Each row is a point on a tangle of strands that fork, close into loops and nearly touch. The rows are in no order.
In the rows, zero is written as 128.
Two points are linked if the straight distance between their rows is under 112. Some points are linked to none.
Bofa: [129 130 143 184 151  86 136 181  90 172  92 109 110  75 116 135 144 141
 160 141 134 172 153 135  95 106]
Didi: [159 133 150 120 187  91 121 142 123 119 138 147 147 113  95  79  70 136
 178 117 163 163 132 141 140  95]
Razun: [126  93 105  95 112 161 126 109 143  79 165 214 162 153 117 123 141  86
 122 113 143 100 163 148 113 168]
lag: [153 139 145 122 193  98 141 136 123 118 129 128 149 121  94  89  87 172
 143 104 159 163  99 134 167  95]
Biv: [153 110 150 173  91 145  91 146 132 155 152 151 116 128 101  93 109 123
 171 154 133  90 176 138 115 142]
kofaf: [139 172 174 139 144  94  84 158 119 164 134 136  83 111 118  86  80  96
 223 159 117 154 130  63 135  93]
kapur: [116 124 127 173  79 170 144 145 142 146 131  98  92 138 161 168 186 168
 104  98  98 111 122 139 124 149]
Nev: [122 168 138  79 193 117 144  93 116  88 120 148 151 157 122  98  89 159
 117 109 116 146  74  86 179 119]
ruda: [120 135  98  91 155 135 148 113 140  75 137 150 178 140 106 120  94 115
 114 112 156 112 148 136 174 152]
rin: [149 100 109 110 112 137 154 141 145 115 146 129 153 138  91 132 129 180
  95 102 183 117 116 183 176 122]
gogu: [121 102 125 135  82 128 139 120 163 138 128  47  95 143 161 162 133 111
  98 159 129  83 132 131 123 117]
pes: [137  88 126 134 101 127  87  82 134 130 157 175 116 158 134 116 168  75
 123 156 121 114 134 150  48 116]
Nafo: [155  86 138 142 113 135  80  85 118 123 157 214 133 143 126  95 161  91
 137 127 131 125 140 159  51 125]
laba: [130 158 142 133 120  79  90 130 120 177 117  77  88 105 132 119 110  68
 163 187 103 131 117  65 100  83]
Nasoz: [115 181 124  65 181 130 121  71 126  88 127 203 148 143 137 116 129 100
 116 114  85 141 112  78 115 136]
dab: [110 149 112 109 143 146 133 105 131 122 121 171 132 133 152 165 193 121
  86 126  96 164 112 126  80 138]
Dopap: [146 145 151  91 150  76 115  84 109 139 138  80 126 155 122  79  81 121
 140 159 124 127  50  87 156  76]
Mok: [101 131 109  77 119 127 145  77 142 108 128  92 125 172 160 153 157 109
  75 161 103 117  69 111 124 118]
zukog: [157 125 142 116 126 119  94  92 130 128 182 146 138 152 115  74  98 110
 152 137 134 111 102 121 129 104]
poz: [ 97 131 100 125 125 144 149 122 133 110 114 147 136 122 155 174 175 101
  99 123 109 139 158 144  93 152]
teg: [129 101 111 137  97 160 168 164 143 121 130 103 131 125 119 165 158 195
  94  80 161 122 124 189 172 139]
vav: [113 200 118  92 156 125 118  80 135 104 121 165 121 143 136 119 128  88
 125 130  66 120 122  62 116 129]
lotop: [ 99 122 104 124 114 166 170 148 131 131 113  75 125 126 165 186 165 194
  84  71 125 143  87 168 169 143]
detop: [126 138 114 130 185  71 138 132 116 134  97 120 146  93 118 127 114  88
 144 155 141 164 143 132  96  97]
Beru: [170 100 168 177 112 106  95 157 115 185 146 117  96 113 106  88 129 157
 170 158 147 142 107 143 112  88]
led: [114 118 112  66 133 170 125  98 141  73 155 231 170 160 132 127 154  95
 103 108 128 127 124 116 112 165]
fese: [149 122 144 152 127 155 125 123 119 134 147 185 121 132 123 120 179 176
 103 105 119 154  89 131 100 129]
Nom: [120 161 128 121 134 139 153 118 125 121 121  79 131 143 133 129 117 171
  91 111 110 121  76  97 184 129]
muta: [159  84 147 163 105 124  98 161 113 156 138 157 127 107  86  97  96 132
 176 147 169 109 197 179 111 142]
rolar: [147 142 166 167  93 123  89 193 127 178 124 102  96  93 110 112  74 135
 206 162 136 118 165  83 167 125]
feze: [112 102 125 185  91 159 141 148 124 146 113 128  91 123 161 170 202 161
 110 105 109 129 155 170  90 152]
Gaka: [ 83 127  95 108 133 148 168 132 131 115  98  78 141 127 176 191 162 149
  79  97 122 153 103 159 145 142]
lifep: [ 90 163 103 146 116 123 149 136 131 139  84  31 108 101 173 181 124 118
 116  91  87 120 129  95 148 142]
kofa: [167 105 168 187 125 110  94 153 101 170 138 163  98 111 106  90 154 159
 166 139 137 146 129 147  84 106]
Vubi: [145 128 144 159  99 103  88 117 133 175 138  95  93 130 132 117 138  96
 143 179 105 118 119 103  79  98]
guk: [133 162 124 161 126 180 143 155 134 110 146 163 139 127 110 117 120 167
 136  76 111 107 154 109 175 174]
reg: [100 157 131  41 170 119 138  66 108  88 114 149 160 182 139 123 124 141
  83 133 113 144  50  94 162 125]
sofi: [126 104 116 147 110 168 125 132 129 100 144 218 148 132 106 122 153 112
 134 113 137 105 197 157  98 180]
geso: [119 198 146  94 186 141 142 102 113  97 110 160 130 144 134 104 113 172
 114  96  83 160  73  63 162 128]
bubot: [129  97 129 176  76 128 132 178 132 155 100  62 108  85 119 160  95 130
 148 138 162  92 210 162 142 146]
lorip: [113 175 120 167 155 123 151 167 115 135  96 101 131  85 128 136 111 142
 150  99 108 143 158 105 148 139]
rupoz: [154  79 113 123  81 146 137 139 152 118 171 139 139 149  86 116 120 148
 115 118 185  88 142 188 156 134]
Pep: [132 155 138 153 151  86 140 151 109 166  96  58 110 102 134 133 132 145
 125 141 116 170  81  99 126  78]
Sifu: [142  99 118  63 169 112 126  84 124  87 140 158 176 156 114 108 116 141
  94 116 172 145  65 159 153 106]
zeg: [100 148 107 105 172 122 156 115 115 127  85  99 149 121 159 169 164 157
  69 122 116 186  77 142 124 114]
Zimu: [140 110 125  93 185 115 119  87 115 108 127 201 167 124 134 128 159 117
 101 119 145 183  89 150  75 107]
bos: [131 115 111  61 158 129 135  93 138  70 152 171 184 159 108 101  97 122
 107 108 168 117 100 146 173 136]
Dizaf: [130 152 143 148 137 101 114 191 120 156 107  92 121  76 112 122  61 113
 199 156 147 140 180  90 167 121]
mav: [117 175 124 130 180 110 151 150 129 111 107 121 155 104 115 117  80 127
 151 109 128 140 157  99 164 134]
Bov: [115 187 129 103 113 139 125  78 132 119 138 114 106 162 135 112 123 104
 114 144  63  87  99  41 141 135]
Dasez: [115 110 117 178  77 138 144 175 144 150 101  36 107  95 146 183 110 142
 131 100 144  92 179 158 148 151]
pomu: [135  97 109 116 160 113 133 103 126 112 131 171 159 125 120 129 147 107
 111 139 155 146 134 166  88 120]
gom: [167 118 162 148 131  98 105 132 116 172 153  90 110 129 111  86 120 155
 143 151 142 145  66 117 132  75]
gik: [129 150 128  77 164 154 121  89 127  84 147 222 162 147 132 113 135 125
 114 100 116 144 106  97 118 144]
rupa: [ 93 180 105 153 144 108 145 140 120 138  79  65 123  91 156 163 126 106
 129 102  88 143 146  89 131 134]
Numu: [ 83 161  96 114 110 179 158 132 140  96 127 111 142 139 155 161 135 127
 108  80  97 102 141 109 180 182]
seno: [119 158 111 109 159 126 156 131 144  88 120 117 169 128 101 116  70 130
 129 110 149 106 153 115 197 150]
Tute: [136 137 136 149 104 175 140 136 135 136 146 137 114 139 133 134 172 181
  98  97 104 132  95 119 140 144]
pobaf: [164 105 154 170 156 121 113 134  93 143 127 195 120 108 113 105 169 161
 138 116 132 167 125 147  68 118]
kupi: [111 153 118 152 157 105 151 138 114 152  85  78 118 102 150 164 162 161
  92 115 105 184  82 127 117  99]
Kizi: [156  74 138 131  71 119  93 116 153 158 163  80 114 147 119 118  97  98
 139 187 162  80 139 155 124 108]
vir: [125  99 144 202  90 126 107 162  99 167  96 137  86 106 120 126 156 126
 156 160 126 109 203 161  66 153]
Gez: [159 137 162 118 134  89 102 125 115 162 144  67 104 132 117  81  81 134
 159 162 134 129  63  83 162  77]
gebe: [144  89 130 151 105 106 118 170 124 162 111 103 131  86  97 128  78 115
 174 172 177 110 208 172 136 132]
zavob: [ 99 100  96 143 121 129 159 130 136 112 105 128 129 119 149 181 156  92
 104 133 126 124 188 176  83 151]
sizep: [128 119 124  80 159 135 116  80 122 122 133 198 147 142 147 144 190 122
  80 127 120 179  73 132  66 117]
napo: [107 200 127 102 208  97 143 120 126  96  91 141 141 117 125 110  82 109
 150 114  94 153 146  71 145 121]
durag: [124  75 108 149  87 159 143 145 143 104 139 173 127 137 110 144 148 117
 121 128 154  85 209 193 110 173]
kuv: [164 113 144 123 158  79 109 157 114 143 138 135 149  93  92  92  60 116
 195 146 183 155 155 160 143  96]
mal: [128 159 139 143 149  69 118 141 111 170  99  67  96 100 132 131 122 102
 143 163 106 162  93  78 108  74]
Fopi: [102 126 102 167  94 139 151 159 143 145  96  22 100  98 174 192 120 142
 122  73 117 103 149 135 151 152]
sedid: [175  95 155 127 144 134  87 101 111 112 174 225 149 130 120  71 123 118
 156  91 145 139 129 154  88 113]
lak: [131 162 136 125 115 122 119 107 139 131 135  84 114 145 125 111  97 103
 130 153  99  93 114  66 147 120]
rep: [116 101 111  99  95 128 150  91 161 118 136  62 106 167 164 164 143 102
  81 162 127  88 100 126 132 118]
Nubol: [104  76 107  77  72 178 164 138 176  84 156 132 125 173 156 166 175 133
  82 120 137  93 116 169 149 157]
kalup: [ 72 150 103  62 119 187 157 121 139  84 129 146 155 156 161 167 161 132
  81  97 102 135 107 116 158 180]
nepon: [148 102 141 139 125  92 100 174 113 166 120 113 132  76  99 113  55  97
 208 182 174 138 191 145 150 119]
fipok: [ 98 148 126  54 141 120 145  64 112 109 113 104 143 184 147 135 139 145
  68 146 110 135  32  97 157 119]
bati: [148 136 146 127  97 128  91 104 145 148 165 106 119 152 118  85  83  98
 159 167 120  84 121  83 141 121]
neba: [140 108 131 158  98 124 121 117 141 156 133  94  95 138 139 137 158 118
 110 165 120 114 118 132  86 104]
sotip: [147 121 161 179  71 142  80 174 131 177 131 117  99 109 106 106  89 131
 192 171 128  88 180 107 140 142]
para: [102  82  98 115  74 175 157 145 169  89 152 152 126 156 138 163 157 102
 105 123 136  76 181 171 131 176]
Lisu: [179 109 162 142 127 134  81 113 119 131 184 188 130 143 111  62 115 142
 160 104 138 129 104 144 114 107]
tufif: [115 113 136 198  88 150 116 144 114 147 101 147  85 124 140 145 188 133
 132 131 103 108 193 154  64 158]
vomuv: [125  87 100 127 135 106 142 121 137 117 126 136 150 119 114 144 118  81
 123 152 164 116 181 178  96 136]
Bamud: [ 80 105 107  53  99 184 163 140 157  72 141 144 150 164 157 170 175 132
  80 107 128 126 114 150 156 171]
Fiva: [133 148 140 193 133 121 143 188 102 155 100 115 115  83 116 129 135 163
 164 107 123 152 161 131 128 136]

How many points has the smallest loop of links through each point below? Write none if it is on no loop.
poz -> 7
muta -> 7
rupa -> none

A fork is a point with three links, a tip a point with one. Leave the first point through the second and follow the links. Name the first fork or tip that comes.
vav, Bov -> pes
Pep, kupi -> rupoz
Dizaf, rolar -> gebe
rep, Mok -> geso
fese, Tute -> vir
gik, led -> Numu
kapur, Tute -> Dopap
bubot, Dasez -> lorip

Name the points in between on the shortest way along the links from the first point to the second, in order.
rin, mal -> teg lotop Gaka zeg kupi Pep
Bofa, nepon -> Fiva lorip rupa lifep Fopi Dasez bubot gebe
lak, para -> Bov vav Nasoz gik led Razun sofi durag
kupi, rep -> Pep mal laba Vubi neba gogu
